A landscape with many valleys, sampled at points; each row gives a point and its height.
A ball rolls from a point to the lowest of its 3 nearest points, and stops where none of them is lower. Distance is the straight distance between rows; heights are no part of it.
z963 (h 3.51): [ 53 104  76  70 109  86 149 128 151 136 120  91 154 181  38 160 148  87
 127 128  61 108 121  69]
z205 (h 2.64): [163 142 146 116 148 127 146 175 142 133 138 163 116 113 127 112 138 175
 169 102 101 147 143 135]
z755 (h 3.03): [ 88  90 112 117 129 117 126  96 123 130 110 112 156 138 160 132 134 105
 131 151 143 129  99 141]
z667 (h 1.69): [111 125  92 144 105 110 107  86 144  95 103 146 125 181 155 182 146 114
 115 189 141 144 112 156]
z570 (h 5.07): [ 89  94 163 121 139 139 126 109  77 146 147  85 149  80 175  88  93  98
 103 103 164  93 110 135]
z987 (h 2.19): [163 127 198 154 151 165 141 143 117 117 149 159 104  76 142  65  84 144
 127 112 160 118 114 158]
z48 (h 1.72): [101 106 119 121 138 110 133 117 117 119 120 130 147 130 146 128 137 129
 141 145 124 145 107 154]
z300 (h 3.95): [178 155 145 198 138 162 103  98  77 109 161 115  79  70 135 120  80 130
 103 125 224 120 101 140]
z397 (h 2.91): [ 72  80 100  91 125 100 136  96 127 143 106  99 166 158 162 142 135  93
 151 141 131 122  96 124]
z84 (h 3.42): [177 138 163 103 133 167 134 201 188 155 131 151 107 101  84 129 172 173
 135 107  75 125 186  68]
z973 (h 3.12): [159 169 119 124 103 127 134 168 176 125 111 165 108 161  59 145 171 167
 102 118  76 144 172 101]
z783 (h 4.67): [173 128 173  89 148 172 138 209 180 157 142 144 112  89  95 128 160 164
 147 102  75 119 191  60]
z671 (h 1.38): [113 119 155  73 149 104 169 168 103 141 155 127 150 106 137 107 115 142
 175  77  74 132 154 117]
z411 (h 4.78): [101  98 153 135 143 136 124 104  98 132 132 107 143  92 160  94 111 110
 116 128 156 119 103 149]
z190 (h 3.74): [ 73  80 123  85 133 100 146 109 101 137 127 107 168 133 158 128 129 109
 149 122 120 129 103 130]
z88 (h 2.20): [121 130  99 154  95 127  93  68 152 101  97 139 122 185 170 185 135  92
 101 194 159 130 120 155]
z375 (h 4.95): [112 105 162 145 144 147 120 115  84 138 146  98 136  75 158  88  91 110
 105 114 169 104 102 141]
z628 (h 1.98): [158 144 139 102 144 134 146 186 152 151 143 149 126 113 107 115 141 171
 166  92  81 138 161 106]
z338 (h 1.61): [ 92 120 107  89 137  86 148 144 119 137 134 116 156 137 101 138 143 138
 158 113  79 143 132 113]
z259 (h 0.74): [ 84 122  98  76 128  85 156 144 126 142 135 103 158 142  69 137 142 123
 151 103  65 133 140  92]
z957 (h 3.34): [125 167 109 122  88 117 141 161 177 119  96 156 122 180  36 148 167 141
  82 138  58 135 165  96]
z294 (h 2.24): [ 95 110 127  82 144  91 157 141 105 136 140 119 157 122 131 123 131 135
 162 106  89 142 127 128]
z160 (h 1.93): [119 131 141  64 138 118 170 178 133 153 146 118 151 111  96 109 131 133
 161  69  53 128 182  82]
z269 (h 6.18): [164 147 111 189 118 160  73  64 105 115 132 100 102 124 155 151 115  97
  87 157 212 121 116 138]
z278 (h 1.62): [214 142 173 115 141 158 129 189 171 129 141 186  83 107 117 143 157 200
 165 107 116 131 159 103]
z838 (h 5.08): [ 88  89 153 109 142 122 139 109  96 136 133 108 157 103 166  97 115 110
 129 120 135 125 106 146]
z603 (h 2.92): [151 135 132 163 111 133 102  87 128  83 117 147 108 131 146 135 129 117
  90 167 171 157 117 170]
z134 (h 6.95): [136 128 110 171 118 159  78  67 122 116 112 106 124 136 161 142 128  91
  95 165 192 121 115 145]
z894 (h 1.49): [ 82 110  70 117 115  92 124 113 141 122 105 123 143 182 123 185 148 118
 145 167 113 130 102 124]
z20 (h 2.10): [140 125 148 158 130 141 119 103 116 102 129 141 116 105 143 105 119 129
 110 145 163 147 108 168]
z414 (h 2.37): [192 154 145 122 131 138 133 177 167 128 133 177  93 125 107 134 157 192
 153 105 103 145 156 115]
z601 (h 6.28): [175 153 105 188 110 159  64  57 111 113 134 103 100 138 160 163 110  88
  80 166 217 125 126 136]
z141 (h 3.23): [ 82  94  90 126 116 118 119  85 142 131  93 114 150 175 162 159 139  93
 139 170 145 121 100 137]
z654 (h 6.71): [111 115  88 157 113 158  98  66 129 167 100  68 157 159 174 121 112  59
 124 136 188  81 113 122]
z961 (h 7.33): [152 146  98 177  93 153  72  43 151 115 108 114 115 184 171 179 114  71
  81 186 186 114 136 143]
z102 (h 4.28): [133 129 148 172 153 151 113 125  60 148 177  87 112  56 162 105  69 120
 109 103 202  80  93 123]
z128 (h 4.11): [181 150 140 186 120 153  91  80 105  93 141 123  84 100 141 132 106 115
  80 152 208 142 114 151]
z812 (h 4.75): [119 120 100 162 125 158  97  83  92 175 124  58 144 119 186 117 102  84
 120 114 202  79 103 110]
z497 (h 1.85): [120 149  81 140  93  87 113 111 141  89 108 154 116 193 128 214 142 130
 110 179 113 145 121 141]
z762 (h 2.15): [ 68 117  99  67 112  90 162 138 147 137 121  99 159 158  32 131 147  98
 123 114  49 126 146  73]
z336 (h 2.04): [176 131 192 153 145 162 139 137 131 111 142 172  93  89 141  76  98 154
 132 121 160 132 116 165]
z55 (h 4.56): [117 130 172 148 157 147 126 140  54 144 192  95 118  52 167  86  55 112
 100  85 184  64 104 123]
z296 (h 4.24): [173 160 139 116  99 153 136 175 195 134 100 171 104 154  57 137 186 163
  84 125  71 137 183  82]
z530 (h 3.13): [ 66 102  73  82 123  80 139 122 135 134 115 100 155 177  98 176 148 110
 153 133  95 120 106  98]
z347 (h 7.32): [138 134 106 168  97 145  80  56 144 103 101 123 120 170 168 168 128  83
  87 189 181 126 124 152]
z517 (h 2.14): [145 119 191 100 164 138 166 175 119 139 158 161 131  95 161  80 100 149
 169  92 107 122 136 144]
z826 (h 4.02): [112 113 131 157 135 155 100  94  90 145 136  78 135  93 168 109 107 102
 104 125 189 101  99 129]
z15 (h 2.11): [178 138 165 160 121 140 125 107 128  89 131 165  92 105 136 101 114 144
 109 142 170 156 117 171]
z172 (h 3.35): [144 161 123 120  94 135 141 169 187 132 101 161 115 167  45 132 173 150
  87 129  58 137 175  89]
z36 (h 1.47): [130 115 177 147 152 150 132 125 103 122 144 131 120  79 150  76  93 131
 118 119 154 123 108 160]
z597 (h 2.08): [123 132 162  53 134 142 174 186 143 158 149 113 148 104 100 103 133 128
 160  68  42 120 206  61]
z323 (h 1.43): [121 131 107 135 120  99 123 119 130 101 118 155 123 152 132 153 146 140
 129 158 126 158 113 158]
z487 (h 4.68): [148 141 154 186 161 154 122 134  59 136 182 106  96  54 151 103  61 132
 113 104 211  82  91 128]
z836 (h 1.97): [107 120  93 132 115 102 114 103 134 103 106 144 130 168 141 170 148 125
 128 175 132 148 110 151]
z952 (h 1.11): [102 126  78 133 102 100 112  96 146 104  99 142 127 193 143 200 145 111
 127 184 125 133 113 141]
z223 (h 4.81): [102 100 136 142 135 137 112  97 110 126 118 110 141 113 158 111 124 109
 117 146 161 130 100 151]
z281 (h 2.60): [ 91  94 180  97 146 124 154 130  81 133 152 117 154  89 173  80  95 113
 128 101 125 113 120 146]
z706 (h 0.90): [155 156 111 138 114  98 129 141 140  98 120 168 108 154 114 154 150 162
 127 139 112 164 133 155]
z898 (h 1.94): [ 79 111  96  81 135  79 146 135 121 136 130 104 157 150  98 150 144 123
 155 115  83 133 124 103]
z228 (h 4.50): [118 124 138 157 147 145 115 123  45 166 185  75 122  62 188 108  68 111
 112  93 202  62  95 109]
z939 (h 2.07): [ 82 106 111  78 139  81 157 136 109 138 135 108 162 136 116 138 139 128
 164 106  87 137 121 115]
z159 (h 2.80): [172 154 168 195 146 164 119 119  86 112 164 125  78  61 127  97  71 141
 107 116 210 110 102 144]
z843 (h 4.93): [102  99 144 131 139 125 130 112 107 123 126 123 144 107 154 106 122 118
 126 134 141 136 106 156]
z561 (h 4.96): [ 86  92  85 128 109 136 116  69 155 153  86  92 161 184 176 140 124  63
 141 157 160  99 106 134]
z67 (h 3.67): [139 181  95 133  91  99 130 149 162  99 105 156 108 184  62 179 155 152
  91 141  77 147 156 118]
z285 (h 6.30): [158 145 103 192 123 166  73  73  94 130 132  89 109 115 160 143 112  98
  97 147 219 111 110 129]
z797 (h 7.42): [123 132  81 171 101 161  82  53 150 134  95 101 137 180 172 156 120  71
 111 172 184 101 126 137]
z40 (h 2.29): [143 120 170 117 157 131 153 157 121 128 144 157 130 100 150  84 112 153
 157 108 115 137 124 157]
z642 (h 3.57): [ 82  94 146  84 143  99 157 126  92 134 140 118 163 115 154 113 121 122
 154 108 106 131 117 138]
z581 (h 2.65): [161 178 103 132 100 104 127 155 157 107 111 168 102 167  76 166 158 165
 103 124  89 152 156 124]
z599 (h 1.67): [136 149 114 113 131 114 142 169 152 141 128 141 128 135  75 126 157 161
 143 107  73 144 156 109]
z58 (h 0.82): [197 135 182 137 141 150 142 151 147 112 136 192  88 108 143  99 119 178
 155 119 142 145 127 156]
z425 (h 5.16): [ 78  81 141 103 132 115 139 104  96 143 128 100 164 112 169 107 116 102
 131 123 137 120 105 139]
z260 (h 1.41): [ 98 135  95 102 130  88 141 148 136 133 125 120 145 149  78 146 149 142
 144 121  80 142 133 112]
z645 (h 1.87): [170 125 184 112 163 147 154 180 137 138 150 175 115  99 150  93 114 169
 174 100 117 126 136 140]
z982 (h 1.40): [131 163  91 132 107  92 128 146 145 104 115 152 116 167  86 170 156 155
 117 136  92 152 136 131]
z756 (h 1.81): [135 141 127  97 138 118 150 178 145 149 138 131 135 121  90 118 141 159
 158  92  69 142 161 104]
z593 (h 4.05): [126 174 102 131  84 110 137 153 171 108  95 156 112 191  39 168 158 142
  70 144  62 137 162 104]
z412 (h 6.53): [137 130 109 179 125 163  82  79 100 137 126  84 122 112 162 128 113  95
 100 144 205 107 108 129]
z66 (h 1.55): [121 128 156  65 147 115 173 179 110 148 158 123 151 105 127 110 119 140
 180  67  61 125 170  99]
z712 (h 0.78): [137 139 133  93 121 143 150 181 181 158 116 137 132 128  61 109 164 148
 126 106  51 136 183  72]
z147 (h 6.25): [113 114 103 163 121 157  94  76 113 160 112  68 146 128 172 120 116  80
 111 133 193  92 109 121]
z591 (h 2.27): [133 134 169  51 143 149 171 200 140 157 157 120 143  94 117 110 126 129
 171  62  52 110 208  59]
z232 (h 1.31): [140 136 121 138 128 108 130 130 130 103 124 160 119 138 129 132 142 153
 134 144 124 164 118 163]
z879 (h 1.77): [133 113 189 131 158 147 149 142 105 128 151 143 128  77 153  69  89 132
 131 108 139 119 113 163]
z740 (h 3.39): [154 141 151 189 148 163 110 111  74 125 163 102  93  63 141 107  79 128
 107 117 208 106  95 137]
z751 (h 2.89): [110 110 118 150 125 133 107  86 126 109 109 126 133 136 158 137 135 108
 113 166 159 140 107 160]
z609 (h 2.79): [ 67  86  98  76 132  87 148 115 117 140 120 102 165 154 139 150 139 109
 160 123 109 129 104 114]
z220 (h 2.50): [172 135 159 129 141 131 146 161 141 123 135 176 107 116 133 107 135 175
 161 112 116 150 133 149]
z845 (h 4.51): [ 78 143  82 116  93  98 139 143 163 117  98 126 133 187  27 167 153 116
  94 154  57 119 135  93]
z839 (h 1.46): [104 130 117  83 138  91 158 157 121 141 139 113 152 128  91 125 138 140
 157  95  67 140 147 105]
z495 (h 1.96): [129 128 110 153 102 118  97  80 136  89 106 144 116 167 157 174 138 105
  96 189 158 147 118 162]
z234 (h 1.35): [119 131 131  85 145 104 159 169 121 146 145 124 150 116 110 115 129 150
 166  91  70 139 151 111]
z893 (h 2.38): [160 130 183 164 149 162 130 129 108 114 148 143 101  73 134  72  83 138
 113 117 173 121 109 158]
z174 (h 5.56): [143 134 118 186 136 161  88  89  84 137 140  84 111  91 161 124 103 107
 105 133 208 109 101 131]
z115 (h 0.77): [106 151  76 130 104  86 119 133 143 100 112 138 122 180  89 192 153 140
 121 155  94 142 125 129]
z988 (h 1.52): [193 131 185 116 156 156 143 185 152 135 147 187  97 101 141 110 130 187
 177 104 123 127 143 127]
z585 (h 0.83): [131 122 181 157 157 155 134 132  89 128 160 121 119  64 146  69  76 124
 111 110 167 103 105 153]
z513 (h 6.01): [135 131  94 180 130 164  87  82  93 164 129  67 134 118 179 129 108  91
 117 131 210  88 105 118]
z164 (h 1.90): [133 117 156 146 140 134 133 122 116 113 131 146 120 100 144  94 118 139
 128 133 145 146 109 168]
z834 (h 1.68): [126 142 105 120 129  96 138 149 134 120 127 146 128 144 101 142 147 158
 148 126  94 153 132 138]
z663 (h 1.53): [ 69 114  85  76 125  81 148 138 132 138 128  94 157 159  66 155 148 111
 145 115  72 127 129  87]
z829 (h 1.58): [134 146  98 141 104  94 113 108 135  86 112 159 113 170 137 180 145 133
 111 173 128 158 120 158]
z137 (h 6.64): [128 137  72 174 106 160  97  57 140 169  99  64 154 180 172 129 106  55
 129 141 192  78 123 126]
z314 (h 2.03): [143 157 115 118 115 127 140 172 168 137 117 149 123 146  57 128 166 160
 121 113  67 144 166  98]
z761 (h 1.95): [171 141 154  98 147 150 138 199 164 155 144 149 116 105 102 121 151 174
 162  96  81 128 174  86]
z275 (h 2.70): [121 116 131 147 128 126 119 103 122 104 117 137 131 123 147 119 133 127
 120 155 148 150 104 164]
z3 (h 1.33): [108 130  91 127 123  92 124 125 131 108 114 142 133 161 117 164 151 139
 137 152 110 148 116 145]
z374 (h 2.32): [135 130 163  61 137 154 162 198 163 164 142 123 139  99  97 106 140 130
 150  80  49 120 206  55]
z129 (h 4.62): [132 177  83 137  85  79 115 134 147  87 107 154 104 195  86 215 143 139
  90 162  88 145 138 126]
z433 (h 2.61): [184 147 149 133 127 124 136 153 146 113 131 183  96 127 125 122 140 183
 149 117 120 160 135 151]
z859 (h 1.92): [169 134 175 154 138 149 135 130 129 104 135 169 100 100 139  86 109 153
 127 127 155 147 116 169]
z738 (h 2.34): [127 125 118 150 114 118 110  94 132  94 111 147 118 147 149 146 140 122
 110 170 154 154 111 167]
z849 (h 4.54): [194 144 165 108 136 163 127 195 179 144 137 166  95 103  98 139 170 188
 150 107  96 126 176  83]
z386 (h 3.00): [175 159 134 119 110 144 133 179 183 140 113 163 105 139  67 134 176 175
 112 109  77 139 178  89]
z954 (h 3.05): [102 113  89 147 101 135  99  69 156 121  87 122 136 186 167 170 135  85
 120 184 160 116 113 144]
z26 (h 2.63): [167 143 177 183 148 163 124 124  93 112 159 129  89  64 128  82  71 140
 109 116 198 110 105 150]
z465 (h 2.01): [115 121 123 114 141 103 146 143 121 124 131 141 141 128 127 124 139 150
 156 124 104 154 119 146]
z427 (h 2.49): [122 154 109 113 106 120 142 166 175 137 104 142 130 163  41 128 165 141
 104 127  55 139 168  90]
z452 (h 2.40): [137 126 138 160 126 135 112  96 118 100 120 139 116 118 146 119 127 125
 106 156 166 149 106 169]
z366 (h 1.88): [130 138 133  83 135 125 155 183 153 158 137 123 140 119  78 108 143 148
 153  86  56 134 175  82]
z267 (h 4.85): [117 118 124 164 138 156  99 102  72 160 149  68 130  85 176 111  92 103
 107 110 197  87  97 114]
z176 (h 2.22): [ 97 103 107 133 127 113 119 101 126 117 109 126 145 146 147 140 142 115
 131 163 142 140 102 151]
z161 (h 1.39): [ 84 116  81 110 124  84 130 122 131 122 113 124 150 163 115 167 152 127
 148 150 107 135 109 124]
z7 (h 2.36): [169 154 131 116 130 129 137 180 163 139 130 158 114 128  88 128 159 175
 149 102  86 146 162 108]
z566 (h 1.48): [106 117 103 126 128 100 128 120 127 109 116 140 137 148 135 146 145 134
 140 153 119 153 111 151]
z931 (h 4.66): [105 115 188 131 150 144 135 134  67 139 176 105 134  61 165  71  66 108
 100  88 165  79 115 136]
z779 (h 1.59): [ 86 123  83 101 129  81 138 137 130 128 119 118 150 156  94 161 152 133
 146 133  93 140 117 113]
z394 (h 4.97): [152 137 126 188 141 164  95  95  79 131 152  95 103  77 152 123  98 116
 100 129 209 108  98 136]
z790 (h 2.02): [132 138  93 145  89 101 100  85 147  85 103 155 113 191 159 208 135 112
  95 193 136 143 121 154]
z10 (h 2.28): [ 74  89  86 105 122  98 130 102 132 134 105 112 159 167 147 156 143 105
 150 152 125 125  98 126]
z721 (h 1.12): [166 146 140 105 128 148 140 188 183 154 124 150 117 121  74 120 169 168
 131 106  67 135 180  81]
z727 (h 5.90): [ 97 102  98 145 116 144 102  73 136 137  94 101 153 157 169 134 130  81
 119 163 170 111 106 138]
z133 (h 4.59): [ 99 106  85 149 104 144 103  63 155 144  89  95 150 180 173 144 126  69
 127 169 171  99 112 139]
z614 (h 1.14): [103 118 140  71 145  97 168 158 105 144 150 117 157 115 123 118 123 136
 172  84  73 135 146 115]
z208 (h 2.94): [ 65  91  82  81 126  82 144 115 127 139 119  99 161 168 122 165 145 105
 162 129 105 122 100 107]
z377 (h 6.31): [137 141  80 181 113 166  84  59 122 160 110  70 136 157 173 138 110  72
 123 143 205  85 122 121]
z877 (h 1.19): [ 77 115  62 110 115  85 124 121 144 123 109 117 143 186 102 190 147 116
 144 157 101 123 106 112]
z262 (h 1.60): [132 125 153  94 152 113 163 172 117 141 149 142 142 108 136 104 121 152
 170  93  87 141 142 135]
z540 (h 1.45): [118 129 123  97 144  99 152 156 126 136 136 130 148 124 112 121 138 151
 163 109  83 146 137 127]
z297 (h 2.00): [104 132 135  60 132 110 170 169 129 152 144 105 157 119  79 108 131 126
 158  75  49 132 181  77]
z661 (h 0.72): [112 112  94 153 117 153 101  81 104 178 114  53 157 134 184 111 106  71
 123 117 193  79 106 114]
z629 (h 5.40): [129 130  80 170 115 160  89  73 112 173 114  61 149 145 180 122 109  71
 124 127 202  83 114 117]
z308 (h 2.31): [ 77 129  77  97 119  83 139 140 145 130 119 110 148 169  51 159 150 123
 128 132  73 130 129  96]
z74 (h 4.99): [196 152 158 115 120 160 125 188 190 138 124 170  88 121  81 144 182 183
 119 108  90 132 180  82]
z677 (h 1.17): [205 131 188 126 147 155 142 169 156 123 141 197  86 107 142 112 130 188
 168 113 137 133 138 136]
z53 (h 2.25): [115 119 104 149 108 130  99  78 137 102 102 134 129 161 161 161 141 102
 108 181 158 138 112 159]
z724 (h 2.16): [150 141 121 151 102 111 106  91 137  79 118 159 107 156 151 163 133 123
  94 178 155 163 120 172]
z18 (h 7.30): [161 142 119 171 105 145  76  60 123  92 120 125 101 140 156 157 121  94
  72 177 194 139 121 155]
z915 (h 2.18): [105 107 161  89 148 107 160 147  97 136 150 130 155 103 152  99 112 135
 160  99  96 134 127 143]
z704 (h 1.13): [157 163 102 140 105  92 124 135 139  89 117 171 105 164 116 171 146 154
 113 146 116 166 129 154]
z14 (h 3.87): [118 114 127 161 123 145 100  86 114 116 121 116 130 116 152 119 126 109
 102 157 175 135 106 156]
z772 (h 0.85): [193 128 189 106 130 182 126 200 199 137 131 169  87  88  77 152 193 177
 115 127  91 117 189  58]
z710 (h 1.15): [101 145  98 103 117  99 144 157 152 136 119 120 145 151  50 134 152 136
 126 119  63 139 149  94]
z582 (h 4.31): [ 87 143  92 108 101 102 145 148 165 126 104 127 141 176  22 145 157 121
  99 140  50 129 146  89]
z315 (h 7.19): [145 133 127 172 115 149  87  74 120  99 121 122 108 124 151 137 126 103
  88 168 191 139 113 157]
z929 (h 2.23): [ 80  95 102  96 138  90 142 116 117 130 121 112 160 147 138 143 141 120
 152 135 112 138 106 130]
z644 (h 1.66): [113 150  89 122 115  94 135 151 146 118 117 136 129 163  67 153 156 147
 128 135  77 146 137 116]
z964 (h 1.42): [179 134 171 100 162 149 146 200 149 149 151 164 114  99 133 114 133 176
 178  92  97 123 156 109]
z744 (h 2.58): [160 141 135 128 136 119 140 157 137 119 130 170 114 123 126 116 139 170
 154 119 112 158 131 150]
z77 (h 1.73): [ 93 111 109 100 139  88 142 134 117 132 127 120 154 137 123 137 139 134
 158 125  97 145 115 133]
z365 (h 3.66): [ 71 127  92  92 108  95 148 141 160 131 109 112 150 176  23 144 153 104
 109 138  50 121 139  80]
z22 (h 2.51): [111 113 189  73 154 122 176 164  90 136 166 142 151  96 171  85  98 130
 167  78  93 116 147 139]
z460 (h 5.24): [ 98  97 113 140 122 149 104  83 109 162 114  72 155 122 178 110 114  81
 114 128 182  96 103 119]
z90 (h 1.82): [ 87 108  88 120 123 100 123 106 133 120 105 128 143 167 139 163 150 117
 140 166 126 136 101 140]
z867 (h 0.71): [ 95  95 134 137 134 143 111  90  96 147 119  83 152 104 169 105 111  95
 109 130 172 107 103 134]
z302 (h 1.83): [109 113 134 102 146 102 151 146 113 131 136 136 148 120 136 110 128 143
 158 112  98 148 124 143]
z655 (h 0.61): [ 79 137  70 117 108  87 126 134 146 116 110 120 136 185  73 189 153 126
 129 154  85 129 119 106]
z93 (h 3.41): [177 171 122 127 110 122 131 169 167 120 120 169  98 149  79 147 165 178
 114 111  90 154 161 115]
z424 (h 2.93): [183 143 183 173 131 163 125 112 121  95 139 158  82  84 129  83  89 143
 108 126 186 136 114 163]
z760 (h 2.96): [184 146 194 174 143 171 133 123 114 106 153 158  78  71 124  76  71 148
 115 114 198 118 116 155]
z787 (h 1.54): [135 140 121 110 139 109 144 166 140 136 137 143 133 128 104 119 146 166
 159 107  87 150 142 125]
z448 (h 7.29): [133 129 113 165 109 143  88  72 131  98 110 128 116 146 158 153 132  97
  87 179 180 136 118 158]
z726 (h 2.13): [161 119 192 125 160 149 153 163 129 126 150 171 118  92 153  75  98 157
 159 106 127 127 125 157]
z958 (h 5.58): [ 87  87  99 125 116 133 116  78 136 148  95  92 162 160 172 130 126  75
 132 152 163 108 103 132]
z731 (h 3.84): [ 75  77  84 103 111 117 133  83 146 152  92  96 166 186 171 148 131  73
 153 147 144 104  97 123]
z434 (h 6.21): [136 128 106 179 134 164  90  87  86 154 138  75 126  98 170 125 105  99
 111 127 211  95 103 118]
z256 (h 6.26): [120 118 108 169 121 158  86  72 121 135 108  93 135 132 165 130 124  87
 106 157 193 114 107 136]
z83 (h 1.89): [109 114 146  96 151 103 157 148 105 135 142 132 150 111 142 106 120 143
 163 103  96 141 123 142]
z502 (h 3.27): [166 143 149 179 122 152 102  89 111  94 134 131  92  98 136 113 107 120
  87 146 196 143 110 160]
z776 (h 1.50): [ 99 118  99 116 132  90 135 128 126 118 119 132 141 149 122 147 148 138
 148 142 108 148 113 138]
z16 (h 1.74): [157 128 163  97 160 133 156 187 137 146 149 157 128 104 138 103 125 163
 177  88  91 129 152 124]
z840 (h 2.41): [124 107 169 119 153 126 149 141 106 125 142 143 140  96 155  85 106 139
 145 115 120 138 116 160]
z861 (h 5.21): [ 96 100 144 132 130 145 111  99  74 162 144  66 149  86 180 100  91  91
 105  99 178  80 104 115]
z155 (h 1.51): [149 132 140 148 122 122 126 116 127  92 122 163 109 125 140 122 130 143
 119 150 147 161 115 174]
z976 (h 2.81): [184 162 128 130 120 119 131 162 154 113 126 179  94 139 105 141 156 184
 137 111 105 158 147 133]
z835 (h 2.30): [122 112 177  94 158 123 164 161 103 138 155 147 147  96 160  83 102 139
 162  92  99 126 134 146]
z676 (h 6.04): [175 153 114 194 123 160  75  71  93 111 145 101  92 108 152 148 108 104
  90 152 224 123 112 133]
z476 (h 2.39): [158 126 164 134 147 136 144 149 130 116 136 166 117 106 141  92 118 160
 150 121 129 147 119 166]
z623 (h 2.62): [ 70  89  70  97 119  94 131 101 143 137 102 109 157 189 140 175 143  94
 159 154 119 114  95 119]
z509 (h 6.37): [157 148  93 187 114 167  69  58 117 131 123  89 115 144 167 152 115  85
  97 158 211 107 123 131]
z112 (h 7.36): [126 127  96 168 102 155  83  58 143 121  98 109 130 170 170 159 129  78
 103 179 184 114 120 142]
z576 (h 1.70): [127 123 141 106 151 109 154 159 119 134 140 141 142 115 134 107 125 154
 162 104  96 145 130 140]
z471 (h 2.09): [125 118 135 126 145 114 141 135 119 117 131 148 133 118 140 107 131 147
 144 132 121 154 113 162]
z542 (h 1.44): [168 143 138 142 119 117 132 129 134  99 125 176 103 133 131 124 136 160
 130 140 134 165 124 170]
z953 (h 4.83): [ 86 149  98 119  79 109 149 145 177 113  86 146 131 199  19 157 154 116
  77 163  42 119 147  90]
z518 (h 1.99): [139 136 150  78 147 130 158 188 141 154 151 131 138 106 109 109 131 152
 169  78  65 128 174  91]
z621 (h 0.60): [189 138 170 109 151 155 137 199 164 144 145 168 101 102 117 127 146 189
 172  97 102 128 160 103]
z446 (h 2.59): [180 147 160 176 121 149 111  94 116  87 136 148  86  96 133 106 101 131
  91 141 194 149 113 165]
z185 (h 7.43): [148 149  87 182 105 166  67  49 140 133 107  96 125 173 173 158 116  72
 103 168 197 102 132 134]
z31 (h 1.16): [154 147 116 142 109 100 122 121 138  87 121 172 105 151 133 153 145 149
 114 154 131 168 123 167]
z62 (h 2.82): [178 151 171 187 134 161 116 107 104  98 150 140  75  74 126  95  81 137
 100 124 201 130 110 153]
z666 (h 3.78): [141 135 152 182 150 157 108 115  74 129 159  98 103  62 147 102  82 123
 104 115 197 102  93 136]
z440 (h 4.53): [161 131 163  89 137 166 143 199 185 161 130 140 120 102  85 115 166 157
 137 103  60 126 193  60]
z534 (h 2.06): [143 123 180  73 161 134 169 197 119 148 165 146 141  95 156  99 107 147
 182  72  80 115 165 115]
z802 (h 4.32): [110 172  82 135  82  91 123 140 155  99  98 145 113 198  52 199 149 133
  81 158  75 133 142 113]
z890 (h 1.75): [148 125 168 156 138 146 129 121 115 109 135 144 111  88 142  86 109 136
 118 131 155 139 109 168]
z930 (h 4.39): [138 127 134 178 143 157  99 103  74 140 154  86 113  72 157 112  92 115
 103 121 205  99  94 127]
z701 (h 1.76): [116 140 112 100 131 107 150 166 145 147 130 126 141 133  73 125 150 148
 145 100  65 143 154  99]
z702 (h 2.54): [131 131 172  50 151 143 176 205 124 152 163 124 143  96 135 112 117 133
 180  59  61 109 200  76]
z79 (h 1.86): [164 134 163  86 159 145 153 203 149 156 153 145 126  96 126 114 133 166
 177  82  79 122 170  94]
z892 (h 2.12): [107 105 185 122 151 137 145 131  87 132 155 119 142  74 164  74  83 118
 116 104 142 109 114 149]
z388 (h 2.05): [132 111 197 113 162 144 157 155 105 131 159 151 136  81 161  66  87 134
 142  99 125 115 125 155]
z902 (h 5.69): [158 143 126 190 127 158  88  81  94 110 141 100 100  93 146 130 108 113
  93 146 211 124 107 142]
z442 (h 2.21): [152 130 163 174 136 156 114 108 107 105 141 132 101  83 135  92 103 129
 103 133 182 133 108 165]
z869 (h 4.55): [105 102 114 153 123 144 103  81 124 127 106 105 142 137 162 128 129  93
 111 160 173 121 104 145]
z175 (h 1.18): [ 95 128  78 123 119  87 126 129 134 114 114 132 139 170 103 172 151 135
 139 153 101 142 117 130]
z822 (h 4.91): [139 174 121 124  71 126 145 157 185 113  82 173 111 198  37 152 165 139
  54 149  50 136 173  95]
z410 (h 2.35): [106 110 205  91 154 130 169 152  81 132 168 138 149  81 176  71  83 116
 139  87 117 102 134 147]
z68 (h 2.17): [ 96 102 129 102 144  99 147 132 106 130 133 123 156 123 142 118 130 132
 154 122 107 145 114 143]
z398 (h 1.03): [109 134 128  81 120 120 164 166 164 154 124 120 150 132  51 104 152 126
 130 103  42 136 178  71]
z346 (h 4.52): [115 110 142 156 135 143 114  98 105 118 128 114 132 102 153 104 115 116
 107 142 168 130  99 155]
z719 (h 7.78): [ 91  97  99 132 112 144 116  73 122 167  99  63 167 152 180 113 108  62
 125 126 179  86 108 121]
z186 (h 0.63): [ 88 130 110  80 119 100 158 153 153 146 121 109 153 146  40 119 149 119
 126 108  50 133 162  79]

Where does a ball stop that starts at each point below?
z954 -> z952
z822 -> z599
z593 -> z599
z802 -> z655
z397 -> z655
z738 -> z952
z22 -> z614
z93 -> z655
z294 -> z614
